Points on a hilly landscape, in no order, each with its height.
A ball rolls from a point to the lowest of its 6 nearest points, and stops where none of them is lower. Distance is the straight distance between rows; heights are no part of it.
j678 (h 891): [ 16  24 -30 -24 -27 -11  -1  39   7  -4  28 -30 -24 -25  -8  15 -27  -6
 -23  -6  13]
j928 (h 501): [ 21 -13 -33 -40 -19  -4 -31  16 -37  30  38  14 -67   8   1   0 -10  -5
  -5 -18   5]
j494 (h 677): [ 27  27 -63 -11 -20  -9   9  43  -4   2  24 -44 -18 -16  -8  14 -24 -14
 -13 -20   5]
j88 (h 410): [ 19  17 -13  21  21   1  23  19  18 -11  19 -16  22 -11  -3   2  -2  -4
  13  32   1]
j673 (h 353): [ 42   1 -42 -12 -12   5  -5   1   1   9 -38   4   0   1 -18   3   7  -6
  -3 -27   8]
j317 (h 296): [ 42   3 -62  -1   5 -27  -6   5 -24  22  18  -5 -44  -9  -1  16 -23 -23
  39  -2   9]
j396 (h 552): [-14   2   0 -33 -21  -1 -30  15 -12  -4  27 -11 -48 -11   4   6 -12   0
 -32 -10   6]
j746 (h 49): [-45 -16  23  30   4 -28  -2 -35  14  17 -26  36   2  14   9 -21  -2   6
  42 -18  -3]
j737 (h 331): [ 10   5  25 -22 -14  24  -5  20  -1  -8  -7  -5  10   1  -1   1  12   6
 -45  -3   7]
j436 (h 68): [-15 -12  -5  26   9 -31 -10 -22  18  15 -27  35 -12   2   2 -17  -7   5
  51 -14   7]
j665 (h 535): [ 24  15 -16   8   9  14  24  17  16   1  15 -21  30 -13  -9   1   3  -6
  -1  18   9]
j62 (h 563): [ 23  13  -3  -3   2  22  13  32  18  -2  16 -24  28 -10  -6   2   8  -4
 -19  14   6]
j55 (h 547): [-13   6  22 -19 -13  11 -10  23  -1 -16  27 -16  -9  -8   7   5   2   7
 -36  10   5]
j113 (h 398): [  8   8  31   9  19  34  17  20  22   2  19 -21  37 -13  -8  -4  10  -6
 -13  35   2]
j241 (h 37): [-27 -22   9  26  -4 -32 -11 -30  17  25 -36  36  -4  14  -2 -24  -7  10
  38 -30   1]
j659 (h 530): [  9  -5 -10  -1   3  -5 -13   2 -20  -8  18  -1 -25  -6  11  21  -4 -10
  10  11   4]
j56 (h 306): [ -8 -11   6  -2   3   8 -13 -12 -18  -7 -10  10  -8   6   6   7  13  -1
   3  -2  -3]
j578 (h 106): [-34   4  39  33  23  -5  13 -17  22 -11  -1  16  45   1   7 -13  13   9
  25  29 -10]
j86 (h 274): [  4 -26 -14 -18   8   0 -23 -20 -27  22 -14  33 -24  15  -2  -6  12  -8
  12 -18  -3]
j914 (h 625): [-25  -4  16  -3   5   9 -10   4 -24 -18  19  -7 -14   1  22  16   8  -1
 -11   3  -6]
j941 (h 454): [ -6  16  25 -23 -13  20  -4  31  19 -12  27 -25   5 -15  -7  -2   3   7
 -50  13   6]
j536 (h 428): [-53  -6  22   6  25  10  10 -15 -24 -23  32  -6 -13   7  42  18   7  -8
   9  13 -21]
j355 (h 524): [ 28  -2 -25  -9  -3   1 -13   5  -5   1  -4  -1 -15  -2  -7  14  -1 -12
   3  -4   9]
j832 (h 147): [ -2   1  37  27  25  12  24 -10  39  14 -14   2  56  -2 -23 -22   7   6
  11  27  -4]
j165 (h 145): [ -4  -8  30  16   4   3  12 -21  12   2 -31  14  45  13 -11 -17  10  12
   3   6  -3]
j63 (h 130): [-21  -1  34  31   9  -9  12 -22  22  -4 -21  21  40  10  -3 -19   6   9
  21  17  -6]
j344 (h 862): [ -2  21  -2 -18 -19  -6  -5  30   4 -14  42 -28 -19 -21   3  13 -23  -3
 -28  12   6]
j106 (h 81): [ -6  -4  14  39  -2 -34   2 -16  35   5 -31  25  20   2   0 -19  -7  16
  37  -6   3]
j450 (h 160): [  6 -26 -22   5  -2 -29 -20 -27   0  35 -28  46 -27  13 -11 -25  -1  -3
  49 -26   7]
j881 (h 231): [ 22   9  -7  25  -3 -14  16  -7  46  13 -42  10  39   4 -21 -30  -5  11
  21 -13   9]
j175 (h 690): [ 16  11 -28 -27 -26  -6 -19  31   0  -1  18 -22 -40 -14 -10  16 -18  -5
 -29 -15  14]
j229 (h 134): [-11 -10  -7 -46 -21   9 -37  10 -26  17  19   6 -64   2  -2  -4  -1   0
 -32 -23  -3]
j510 (h 539): [  7   8   3  11  12   4   8  11   3 -12  28 -18  12  -7   6  18   2   0
  -2  31   1]
j488 (h 206): [-19 -21   8  -6   7   3 -11 -27 -20   5 -15  25 -13  14   9  -3  14  -6
   7 -14 -12]
j74 (h 325): [ 22   7  21  -7   2  35  11  18  16   6  -3 -17  45  -3 -18  -6  15  -2
 -29   6  -1]
j766 (h 317): [-41  -2   8  21  21  -4   4 -17 -27 -20  25   1 -11  -1  29  16   4  -8
  30  26 -13]
j384 (h 633): [ -4 -11 -17 -28 -10  -5 -31   5 -40  17  43   6 -63   0   7   6  -9  -7
  -2  -8  -1]
j200 (h 391): [  0  -5 -12 -39 -19  -2 -35  16 -23   5  28  -2 -59  -5  -4   1 -13  -2
 -24 -19   3]
j308 (h 225): [ -5  -4 -15  18  13 -19  -4 -11 -12 -13   1  10 -17  -6  13  12   0  -7
  38  18  -4]
j19 (h 186): [ 11  14  -8  37   4 -16  17   1  53   9 -24   5  29  -2 -14 -31  -4  11
  37   1   8]
j283 (h 618): [-42  -3  16  -7   8  -4  -6   0 -38 -11  54 -15 -40  -6  36  19 -12 -11
   4  13 -17]
j774 (h 680): [-12  -1  11   2   1   1  -7   8 -17 -16  31 -13 -19  -7  19  22  -3  -1
  -6  20   2]
j946 (h 592): [-64   3  30 -34  -7  12  -8   8 -15 -18  29 -13 -40  -2  23   1   1   4
 -36  -6 -18]
j693 (h 191): [-11 -11   6  16  12  -7   0 -21  -2 -12 -12  20  -1   1   4  -2  10   3
  25  10  -2]
j842 (h 219): [ 16 -30 -19 -11  -2 -14 -21 -31  -9  28 -38  41 -18  17 -17 -18   5   2
  20 -25   4]
j637 (h 272): [ -8 -11  21 -10  -1  10 -16  -7 -22  -4 -13   7  -6  15   7   3  14   4
 -19 -10  -8]
j473 (h 376): [ 36  16 -55   5   2 -19   6  15  -9   4  15 -20 -28 -11   3  21 -17 -21
  23   2   6]
j302 (h 866): [-37  12  31  -5  -4   5  -4  16 -11 -25  53 -25  -8 -14  20  12  -4   6
 -25  32  -5]
j94 (h 53): [-27 -15  27  27  -4 -26   1 -26  23  14 -42  26  29  13  -7 -22  -2  16
  16 -16  -2]
j975 (h 164): [  2 -17  21   1  -6   2   3 -27   3   1 -44  22  36  17 -18 -11  11  15
  -6  -8  -3]
j856 (h 773): [-12  26  14 -26 -15   6   5  34  25 -14  51 -33   2 -27  -5  -1 -14  -1
 -41  26   9]
j783 (h 232): [ 16 -11 -24   1   4  -9 -12 -13  -3   7 -25  21 -16   1  -9  -5   3  -2
  23 -11   5]
j674 (h 229): [-22 -14  35 -14  -3  24  -3 -10 -29  -5 -19   5   2  19  11   2  19   6
 -30 -21 -17]
j497 (h 179): [-20 -23  24  -4  -3  -6   0 -39 -14  13 -47  32  13  23  -7 -13   8   7
   0 -25 -13]
j314 (h 262): [ 28  -4  -8  -7  -7   9  -3  -3   1  -3 -33  12  11   7 -11   3  12   1
  -3 -11   6]
j298 (h 51): [-13   1  62 -11   7  43   8  17   4   1  15 -15  37   1  -7 -11  19  10
 -51  19  -7]
j782 (h 197): [-21 -16  35  -5   2  12   5 -26 -21  -1 -37  18  25  23   1  -9  13   7
 -19 -21 -17]
j682 (h 201): [ 21 -17 -17  -7  -2 -11 -16 -19   3  17 -45  33 -11   9 -13 -12   7   2
  18 -25   5]
j973 (h 481): [ -5  -1   2   8   7  -1  -4  -5 -14 -17   6   4  -3  -1  14  16   8  -4
   7  19   3]
j810 (h 256): [ 22   4 -22  34 -16 -24  10  -4  56  23 -52  10  23   5 -17 -33 -10  21
  24 -33  15]
j906 (h 242): [ 37   5 -12  -2  -4  15  12   1  24   8 -42   2  43   8 -24 -11   9   9
 -14 -13   4]
j564 (h 651): [ 13  -5  -7 -11  -3   7 -15   6 -14  -5  -2  -2 -16   0   2   9   7  -5
  -9  -7   3]
j750 (h 390): [ 15  16 -19  26  14 -15  11   7   2 -15  16 -11   0 -14   9  21  -6 -10
  28  31   5]
j549 (h 349): [  7  18  -6  12   8 -18  11  15 -14 -16  39 -22  -9 -17  18  29 -18 -12
  12  38   2]
j7 (h 210): [ 30  12  -9  20   1   8  19  -2  35   9 -32   3  44   5 -26 -21   4   1
   7  -1   3]
j337 (h 167): [ 13  -1   8  10   0  -1  11 -13  23   3 -33  15  40   9 -14 -13   6  10
   6   2   5]
j870 (h 113): [-44  -6  20  26  17 -10   7 -26   3 -19   0  21   9   6  21   0   8  -4
  41  21  -7]
j680 (h 267): [ 37  12 -58   8  -7  -4   9  -1  29  14 -44   0  22   0 -20 -22   5   2
  21 -29   7]
j68 (h 208): [ 25 -20  12 -12 -18   5  -3 -26  -4  11 -61  17  24  21 -23  -9   3  10
 -27 -35   2]
j930 (h 357): [ 38  13 -45   6  -2   5  15   5  23   1 -24  -7  23  -2 -15  -6   5  -2
   7 -12   6]
j25 (h 586): [ 13   6   6  -6  -4  11  -6  12  -2 -10   3  -7   2  -3   2  14   9   1
 -16   7   5]
j16 (h 67): [-51 -13  40  27   9 -10  21 -39  12  -3 -23  30  34  18  11 -19   2   8
  20  -4 -15]
j17 (h 260): [ 27 -16 -15 -20 -10   4 -24  -6 -22  10 -27  16 -21   5 -10   1  10  -4
  -6 -26   6]
j825 (h 235): [-35   2  16  26  19   0  11 -15 -12 -26  22  -1  10  -3  24  15   3  -6
  23  32 -14]
j116 (h 785): [  0  23 -11  -4 -14 -13   3  35   4 -11  48 -36 -12 -19  10  19 -26 -11
 -17  19   9]
j51 (h 408): [ 44   1 -56 -11  -3  -5 -13   8 -14  14   0  -5 -37  -7  -8  14 -11 -12
  14 -17  11]
j917 (h 265): [-31  -6  67  -4  11  37  19 -13 -12  -2  -6   0  49  19   1 -15  16  14
 -39   7 -17]
j219 (h 277): [ -5   2  44 -11  -3  32   1  15   0 -10   9  -9  21   2   0  -5  19   6
 -44  11  -2]
j619 (h 367): [-15  11  13  27  19  -4  18   5 -10 -23  46 -18   4 -10  25  23  -3  -7
  18  50  -4]
j517 (h 198): [-12 -30  19 -14 -10   7  -3 -43 -23  18 -55  29  14  34 -19 -11   5   9
 -20 -42 -12]
j164 (h 129): [ 15  -5 -33  21   4 -26  -7 -12  22   9 -31  22 -14   2  -8 -12  -6   4
  48 -12  14]
j186 (h 749): [-21  20  19  -7  -6  -5   4  23   7 -20  61 -35  -7 -24  16  10 -23   0
 -26  38   3]
j600 (h 252): [ 24  16 -34  25  -3 -11  20   1  51  16 -35   5  35   5 -19 -30  -2  11
  22 -17  10]
j701 (h 369): [-27 -15   5 -40 -14   9 -27   7 -28   3  31   1 -62   3   9  -1  -3  -2
 -22 -19 -15]
j142 (h 271): [ 32   1 -55   7  10 -20  -1  -4  -5   9  -6  -1 -27  -7  -8  11 -11 -13
  37  -2   6]
j188 (h 748): [  8   4   0   4   1   8  -2  14  -6 -15  23 -12 -11  -9   8  17   0  -3
  -9  17   8]
j676 (h 385): [ 21 -16 -26 -37 -15   7 -34  10 -31  30  17  16 -56   8  -9  -1   1  -4
 -15 -27   8]
j807 (h 825): [ 25  18 -43 -16 -20   5   1  44  12  -4  17 -34 -11 -11 -10  15  -8  -8
 -28 -20   9]
j112 (h 176): [  7  15   9  41  17  -4  24   2  57   9 -19   4  40  -7 -14 -29  -2  15
  33  12   4]
j300 (h 626): [ 27  12 -33 -31 -26  11 -16  34   6   1  -2 -22 -23 -10 -15  12  -1  -1
 -34 -29  11]
j159 (h 429): [-38   2  16  15  16  -7   4  -3 -35 -18  49 -20 -18  -7  37  24  -9  -8
  19  34 -11]
j869 (h 374): [  8  -3 -13 -42 -27   2 -31  21 -12   5  15  -4 -51  -2  -9   6  -7  -3
 -30 -23  11]
j14 (h 47): [-30 -26  16  21  -8 -28  -8 -39  10  25 -47  39   7  23  -7 -26  -5  13
  21 -36  -4]
j818 (h 865): [ 14  18  -7  -6  -8   8   8  36  11 -11  33 -28   6 -17   1  17  -7  -5
 -23  10   8]
j723 (h 171): [-18  -9  18   1   9   6  -4 -24 -11  -9 -21  18   7  13  11   1  19   1
   1  -5  -6]
j42 (h 138): [-25  -1  27  25  14   1  13 -20   6 -12 -10  14  34   5   8  -8  13   8
  15  20  -2]
j215 (h 726): [ 28   5 -24 -13 -12   9  -7  24   3  -4  -2 -16  -5  -9  -4  15   1  -5
 -18 -12  12]
j891 (h 192): [-31  -2  39  12  17  13  11 -15  -9 -17   4  12  30   6  16  -2  21   2
   2  18 -13]
j475 (h 628): [ -9  15  32 -11   7  31   1  34  20  -5  42 -31  19 -18  -9  -5   2  -2
 -46  26   6]
j492 (h 163): [-12 -30   2  -4   0 -10 -12 -39  -9  17 -40  35  -1  19  -9 -18   9   0
  14 -25 -10]
j694 (h 411): [-16 -11 -10   2  13 -13  -7 -16 -41   0  36   4 -38  -1  20  16  -7 -18
  36  16  -8]
j797 (h 223): [ 36 -12 -14  -3 -18  -9   0 -19  17  14 -66  19  23  15 -26 -14  -1   9
  -2 -33   6]
j836 (h 228): [  7  -7  36  -2   0  25   9  -4   1   0 -20   0  42  16 -11  -6  18  11
 -32   6  -5]
j831 (h 254): [  1   2  -4  28  12 -18   5 -12  19 -13 -13  14   9  -7   3  -4   2   5
  32  17   4]
j69 (h 249): [ 20  12  -5  18  12   4  22   2  28  -1 -14   1  35  -3  -7  -8   8   3
  19  17   6]
j491 (h 415): [-62   2  42 -14   4  25   9   1 -20 -18  24 -14 -10   8  31   7  16   3
 -31  -6 -21]
j105 (h 466): [ 34   0 -45 -13  -8 -15 -19  14 -26  20  25  -5 -51  -6   0  19 -19 -14
  15  -4   8]
j60 (h 173): [ 27 -21 -32 -13   3  -5 -20 -11 -23  19   1  26 -40   5  -3   3   1  -8
  24  -9   7]
j604 (h 200): [ 28  -3  -5   4 -17  -2   4 -17  25   9 -53  15  28  14 -22 -18   5  13
   6 -21   6]
j778 (h 61): [-39 -15  34  17   1 -14   8 -41   4  -1 -36  27  33  20  -2 -20   3  14
  10 -12 -11]
j282 (h 248): [ 40  -7 -12 -21 -21  11 -12  -8  -4  11 -54  17  12  14 -25  -4   8   7
 -20 -38   8]
j506 (h 373): [-22 -10  -1   3  17   0 -10 -18 -30  -7  21   9 -29   2  20  13   6 -13
  24  10 -10]
j668 (h 715): [ 30  19 -53 -26 -25  -9  -8  37  -4   4  20 -30 -37 -16 -14  18 -24 -14
 -18 -24  11]
j905 (h 521): [ 27   5 -42 -43 -35   1 -26  34  -2   8   9 -15 -48 -11 -21   9 -13  -6
 -29 -34  10]
j904 (h 170): [-19 -10  55  10  11  16  17 -23   6   3 -21  10  57  20 -10 -16  12  18
 -16  13 -15]
j190 (h 244): [  4  -3  48   6  13  30  16   3  18   5  -8  -4  54   0 -13 -13  15   2
 -20  23  -3]
j790 (h 259): [ 18  20 -37  43  -1 -18  21   5  60  21 -35  -2  30  -6 -14 -35  -8  17
  34 -24  17]
j469 (h 562): [ 41   6 -54 -21 -15 -12 -11  24 -14  16  15 -21 -48  -9  -5  19 -20 -17
  -1 -19   8]
j78 (h 896): [-26  35  14 -33 -17  -4   9  30  29 -19  61 -31  -6 -34  -6 -10 -32   3
 -45  36   6]
j147 (h 436): [ -6  -2  -5   3   4 -11  -6   6 -26 -14  36 -15 -29 -11  18  22 -13 -10
  12  21   1]
j212 (h 716): [-45   7  17 -38 -16  -4 -14   2 -15 -17  37 -16 -50  -8  17   2 -17   1
 -36   3 -10]
j951 (h 76): [  0  -9   2  19  -3 -24  -3 -27  25   6 -49  28  17   6  -7 -19   0  11
  24 -12   5]
j575 (h 412): [  1  15   4  28  23  -1  21   9  11 -17  32 -14  23 -13   8   7  -2  -1
  22  49   2]
j201 (h 204): [ -4  11  31  36  33   9  26  -2  43   2   2  -4  45 -12 -11 -24   9  -2
  26  46  -3]
j11 (h 355): [ 42   4 -21 -21 -21  18  -8  20   5   6 -29  -4   2   5 -20   7   9  -1
 -23 -29  12]
j370 (h 195): [ 21 -16 -39   0  13 -22 -15 -15 -20  17   9  19 -40   2  -2   3  -9 -15
  49   0   6]
j174 (h 115): [ -8   3  26  40   6 -21  17 -15  41   8 -22  14  40   3  -6 -30  -2  19
  31  11   3]
j532 (h 88): [ 22 -28 -15 -31  -4  11 -32  -9 -27  26 -23  26 -29  16 -10  -1  11  -2
 -13 -33   4]
j833 (h 199): [ 12 -15  14 -11 -10  12 -10 -18 -14   3 -39  17  16  17  -9  -2  13   8
 -19 -21   0]
j509 (h 233): [-20  -6  36   0   4  17   1 -14 -16 -10 -15   8  18  14  11   0  15   6
 -17  -4 -11]
j172 (h 307): [ 28   8   7  -3   0  21  11  14  18   4 -15  -7  43   4 -18  -4  14   3
 -19   4   7]
j879 (h 849): [-12  12  15 -11  -8   6   0  27   4 -17  44 -26  -6 -17  12  11 -10   3
 -32  26   5]
j866 (h 334): [ 14  16 -18  27  19 -10  13   3  20 -12  10  -7  16 -11   1   3  -3  -1
  29  30   1]
j759 (h 281): [ 22  -5 -26   4   8 -11  -4 -11  -1  -5 -15  10 -10  -2  -3   6   0  -7
  26   5   6]
j161 (h 546): [ 39  13 -48 -13 -12  15   4  29   7   2 -12 -19   8  -3 -14   5   3  -3
 -17 -24   8]
j803 (h 358): [ -3   5   0  19  16  -6   6  -2  -6 -21  24   1   5  -5  15  17   0  -3
  21  35  -1]
j319 (h 564): [ 39   0 -40 -17 -12   1 -19  18 -11   9  -9 -13 -33  -7 -12  18  -9  -8
  -8 -20  14]
j35 (h 388): [-37  -7  17  10  19   4  -3 -16 -26 -19  16   3  -9   3  30  13   8  -6
  12  16 -11]
j380 (h 234): [-55 -10  44   1  15  16  27 -30 -18 -11 -16  12  23  28  25  -5  18  -1
  -6  -8 -29]
j888 (h 465): [ 33  22 -47  18   9  -9  21  23   4  -6  24 -30   2 -15   2  16 -16 -14
  20  12   8]
j732 (h 236): [ 10   1  25   4   6  20  12  -2  12  -1 -16   3  41   6  -9  -5  15   5
 -15   9   1]
j197 (h 419): [ 27   6  -7   0  -1  14  -1   6  12  -6 -11   0  15   0  -8   7  12   2
  -7   1  10]
j210 (h 241): [ 27  -5 -28   6  -9 -18  -4 -16  20  18 -57  22   3   8 -20 -18  -1   8
  20 -32   9]
j795 (h 682): [-49 -10  23 -26  -1  18 -11   0 -32  -9  21  -3 -38   8  22   4   9  -5
 -19 -16 -17]
j291 (h 522): [-11  16   9   5  -3 -12   9  20 -14 -17  53 -27 -15 -19  24  22 -18  -6
  -3  33  -1]
j626 (h 182): [  3 -26  15  -1 -15 -12  -1 -33  -1   9 -60  25  24  26 -22 -16   4  14
  -6 -26  -4]
j771 (h 383): [-27   1  43   8  11  23   6   5  -5 -18  25  -5  21  -1  19  10  17   6
 -19  27 -10]
j374 (h 532): [-12  19   7 -30 -25   1  -9  28  16 -16  32 -21 -16 -17  -7   3 -11   5
 -47   6   6]
j192 (h 569): [  5  22   9  18  24   8  25  28  10 -11  53 -32  21 -21   6  13  -9  -8
  -2  48   2]
j361 (h 450): [ 42   3 -47 -13  -9   3  -8  11   1   5 -24  -7 -12  -3 -14  11   4  -5
  -3 -24   6]
j338 (h 311): [ 21  -5 -35  -1   9 -24  -9   0 -30  15  26  -5 -43 -10   5  18 -19 -18
  29   8   4]
j202 (h 139): [-19 -19   9  10   7 -12  -6 -32  -4   2 -33  27   4  14   2 -10  10   2
  23 -12  -4]
j816 (h 95): [  4 -21 -12  27 -10 -43 -17 -16  34  40 -47  30 -16   8  -9 -27  -9  14
  45 -36  16]
j687 (h 203): [-19 -16   1   3  17  -4  -9 -19 -24  -4  -1  15 -17   4  17   5  10  -7
  19  -2 -12]
j523 (h 216): [-43 -10  56   3   7  25  23 -29 -12  -8 -24  14  46  28   2 -11  14  16
 -20  -4 -30]
j371 (h 488): [ 34  27 -60   1  -5 -16  17  26  -9  -1  24 -38 -13 -15   1  17 -23 -22
   4  -3   3]
j81 (h 587): [ -8 -13  -9 -11   3  -7 -20   2 -44  14  39  -2 -53  -4  17  17 -11 -14
  11   2  -2]
j728 (h 362): [ -8 -11   6 -31 -13  11 -28   9 -27   0  11   2 -36   5   5   4   5   1
 -30 -17   0]
j551 (h 205): [ 11   5 -21  10   9 -20  -1   3 -24  -5  30 -12 -29 -11  15  29 -19 -16
  25  31   1]
j848 (h 251): [ 12  13  -1  30  19   0  27   4  41   3  -4   0  43  -8 -13 -15   5   1
  23  24   4]
j846 (h 214): [-41 -19  36  -1   8  15  11 -30 -22  -2 -20  15  22  25  14  -8  15   3
  -5 -17 -25]
j781 (h 63): [ -7 -18   6  37 -12 -38 -13 -16  32  30 -50  27  -4   8  -7 -26  -9  15
  37 -33  11]
j867 (h 697): [-48  11  30 -26  -9   3 -11  11 -10 -24  44 -18 -27 -14  21   1  -9   7
 -36  12  -7]
j411 (h 840): [-49  25  27 -32 -16  -6  -4  18  10 -26  55 -27 -17 -24  13  -4 -24   8
 -45  29  -6]
j41 (h 22): [ -3  10  17 -21 -18  17 -13  22   4 -13  15 -11  -8  -6   0   7   5   8
 -43  -4   5]
j23 (h 413): [ 23  12 -29   5   0 -15   5  16 -12  -3  24 -22 -22 -19  11  28 -20 -13
   9  14   5]
j240 (h 324): [ -7 -21   1 -16   6   5 -18 -18 -28  11  -6  18 -25   9   8   5  16  -6
   6 -10  -5]
j645 (h 237): [ 36   8 -29   8 -14   1  22  -6  42  24 -55   4  44   8 -33 -31   1  17
   6 -37   6]
j150 (h 739): [ 37  19 -63 -23 -22   0 -10  39  -3   7   7 -30 -17  -9 -13  11 -14 -11
 -19 -36   6]
j32 (h 688): [ -3  19 -11 -39 -29  -1 -15  30  14 -10  27 -23 -31 -19 -11   7 -22  -1
 -44  -5  12]
j9 (h 394): [-35   0  46  -8   4  31   3   4 -15 -19  13  -6  15  11  21   2  18   7
 -32   3 -10]
j531 (h 663): [ 37  16 -47   0  -3   6   9  24   5  -3   0 -21   1 -13  -6  11  -3  -9
   0  -9   7]
j788 (h 102): [  0 -18 -20   6  16 -15 -12 -23 -17  10  -3  26 -23   4   5   0   5  -6
  42   2  -1]
j93 (h 230): [-44 -18  54  -8   5  25  23 -34 -26  -4 -36  14  33  34   7 -10   6   9
 -33 -26 -30]
j802 (h 595): [-16 -14   9 -11   4   9 -16  -1 -29  -8  16  -3 -27   2  19  10   7  -3
  -8  -5  -6]
j733 (h 207): [ 11 -31   3  -6 -19 -15  -7 -38  -1  27 -67  36  12  24 -29 -20   2  14
  -6 -42  -2]
j239 (h 268): [ 22  -2  30  -3  -1  28  17  -2  21  14 -24  -2  57  10 -28 -12  11   8
 -26   0  -2]
j562 (h 181): [ 11 -22 -36   5   7 -30 -16 -21   5  30 -13  41 -36   7  -7 -18  -3   1
  55 -15   7]
j5 (h 430): [ 18 -20 -27 -26  -3  -2 -28  -1 -33  21  17  19 -49   9   5   5   2 -10
   7 -11   3]
j798 (h 520): [ 22  -7 -17 -20 -12  11 -18  10 -10   1  -8   0 -23  -1   0  15   6  -5
 -17 -18   8]
j89 (h 666): [-59  -3  25  -9  10  13  -2   1 -28 -17  42 -13 -32   0  36  16   5  -6
  -6   3 -17]
j40 (h 190): [  5 -14  29 -12 -11  15   1 -23 -11   1 -43  14  31  24 -11  -6  10  18
 -32 -20 -10]
j503 (h 196): [  5 -33  -9  -5 -11 -17 -17 -33  -1  32 -52  43  -5  22 -23 -26   2   6
  18 -42  -2]
j859 (h 193): [ 24   6 -34  22   0 -20   3  -5  35   9 -42  13  10  -4 -11 -18  -3   4
  33 -16  14]
j609 (h 174): [ 13   8  18  17  11  11  17  -6  30   6 -26   8  47   0 -18 -21   9   8
   5  11   3]
j232 (h 498): [ 11 -19 -27 -20   1  -7 -25   2 -38  25  37  10 -53   4   5  11 -11 -14
  16  -2   0]
j357 (h 681): [  5  12  21   0   4  19  10  28  13 -11  38 -22  17 -15   5  14   5  -1
 -23  33   5]
j646 (h 261): [ 29  19 -52  25   5 -11  19  -2  40   3 -28   0  19  -4 -14 -21  -2   4
  30 -14  10]
j111 (h 79): [-61  -5  35  30  22  -8  17 -34   4 -13  -8  22  21  16  20  -6   3   1
  35   8 -17]
j974 (h 542): [-23  -3  29  -2   5  12  -1  -1 -16 -18  16  -6   1  -1  19  10  12   5
 -17  10  -8]
j949 (h 162): [-16   5  35  25  19  10  20  -9  13 -13   6   7  43  -3  -1  -6   9   5
   6  41  -1]
j182 (h 132): [-11  -1  39  33  13 -11  21 -11  45   9 -21  13  53   3 -14 -30  -1  17
  20  16  -2]
j470 (h 462): [ -4   7  27  15  24  17  16  10   9 -11  30 -14  26 -13   9   8  11   0
   2  42  -2]
j31 (h 417): [ 22  23 -22  15   3 -21  16  22 -12 -11  38 -34 -15 -20  16  31 -27 -13
  15  31   6]
j52 (h 714): [ 37  10 -52 -12 -12  -3  -1  30  -4   1   5 -24 -22  -8  -7  19 -11 -10
  -4 -17   8]
j398 (h 640): [ 11  25  -9   5   2   0  21  36   9  -5  50 -39   9 -23   1  17 -16  -9
 -10  31   5]
j915 (h 328): [ -4  -2  19  11  14  10   6  -3  -1 -15   6   2  20  -1  13   8  14   4
   3  23  -7]
j227 (h 343): [-30  11  49 -21  -6  27  -6  21   5 -11  27 -15  11  -6   4  -9  13  12
 -55  14  -5]
j753 (h 133): [-20  -2  53  24  19  11  22 -19  28   7 -13   8  62   5 -14 -27   6  10
   6  28  -8]
j495 (h 80): [-53  -2  53  37  18 -10  26 -31  22  -3  -7  19  51  10  10 -23   9  15
  27  14 -11]
j71 (h 491): [  9  35  -2  18   6 -15  28  37   3  -3  61 -45   6 -31  13  19 -28 -17
   1  44   5]
j329 (h 286): [ 38  -1   7 -12 -13  24  -2   9   7   5 -35   3  30  13 -25  -1  12  10
 -32 -21   9]
j50 (h 828): [ 30  21 -37  -6 -11   5  11  36  11  -6  21 -32   5 -12  -9  10  -9  -5
 -20  -9   8]
j644 (h 330): [ 21   5 -24  13   9  -8   8  -3  13  -8 -21  13   6 -10  -7  -1   6  -4
  25   6   8]
j770 (h 135): [ 11 -14  -3   4   0 -10 -10 -21   5   6 -37  26   2   6  -8  -7   3   2
  18 -11   3]
j382 (h 720): [-28  -5   3 -24  -3  -6 -21   8 -34   6  44 -11 -56  -8  21  10 -13  -7
  -8   4  -7]
j924 (h 107): [-31   2  51  35  23  -6  21 -17  39   4  -6  13  57   6  -8 -26   2  12
  27  32  -9]
j962 (h 332): [-17  -2  -3  15  12 -21   1  -6 -36  -9  45 -10 -29 -11  26  26 -14 -13
  24  31  -4]
j418 (h 463): [ 43  26 -88   5  -5 -23  11  17 -17  13  14 -31 -25 -10  -4  13 -20 -25
  21 -19   1]
j815 (h 510): [ 33  21 -62  22   6 -16  19   3  13  -3  -1 -15  -1 -10  -5   6 -10 -12
  34   0   6]
j953 (h 883): [-29  13  15 -18 -14 -10 -13  14 -13 -19  48 -26 -32 -15  18  15 -16   3
 -26  14   0]
j422 (h 517): [ 16  12   5   7  17  23  17  25  20  -2  20 -22  29 -14  -6   3   9  -4
  -4  33   3]
j484 (h 112): [-37 -15  19  15  14  -3   5 -35 -15  -6 -20  29   4  16  13  -9  12  -3
  25  -3 -15]
j851 (h 478): [-45   5  41 -22  -9  21  -4  16  -5 -24  28 -15  -7  -3  18  -4   9  11
 -43   7  -8]
j684 (h 211): [  8 -24   7 -22  -6  14 -21 -18 -27  14 -35  20  -7  18  -7   0  14  -2
 -19 -40  -2]
j323 (h 814): [-45  -1  14 -24  -6  -1 -12   7 -28 -10  43 -13 -49  -5  23  10 -13  -4
 -18   3 -11]
j59 (h 287): [-58  -6  47 -16   1  34  13  -1 -23 -16   0  -5  -1  21  25   1  20   2
 -37 -24 -24]
j170 (h 333): [ 43   2 -58   0   4 -14  -5  -7   6  11 -28   7 -16   0 -10   1  -2  -6
  31 -18   9]
j565 (h 529): [ 31  13 -38   9   2   0  15  15   2  -8   6 -15   3  -7   4  17  -3 -11
  14  11   7]
j462 (h 832): [  0   6  -7 -16 -13  -2 -16  17 -17  -7  30 -20 -41 -15   6  20 -15  -4
 -16   2   5]

Where does a ball stop that starts at each point below?
j411 | j298
j733 | j241
j807 | j229
j11 | j241
j953 | j298

Call two points neighbours if one is among the 6 nearest of the other. Go from one point of each pair to the other, from neighbour to neighbour, staying as low as possible. Name the highest point that can't be avoided.
j551, j229 | j676
j551, j532 | j338
j788, j241 | j562
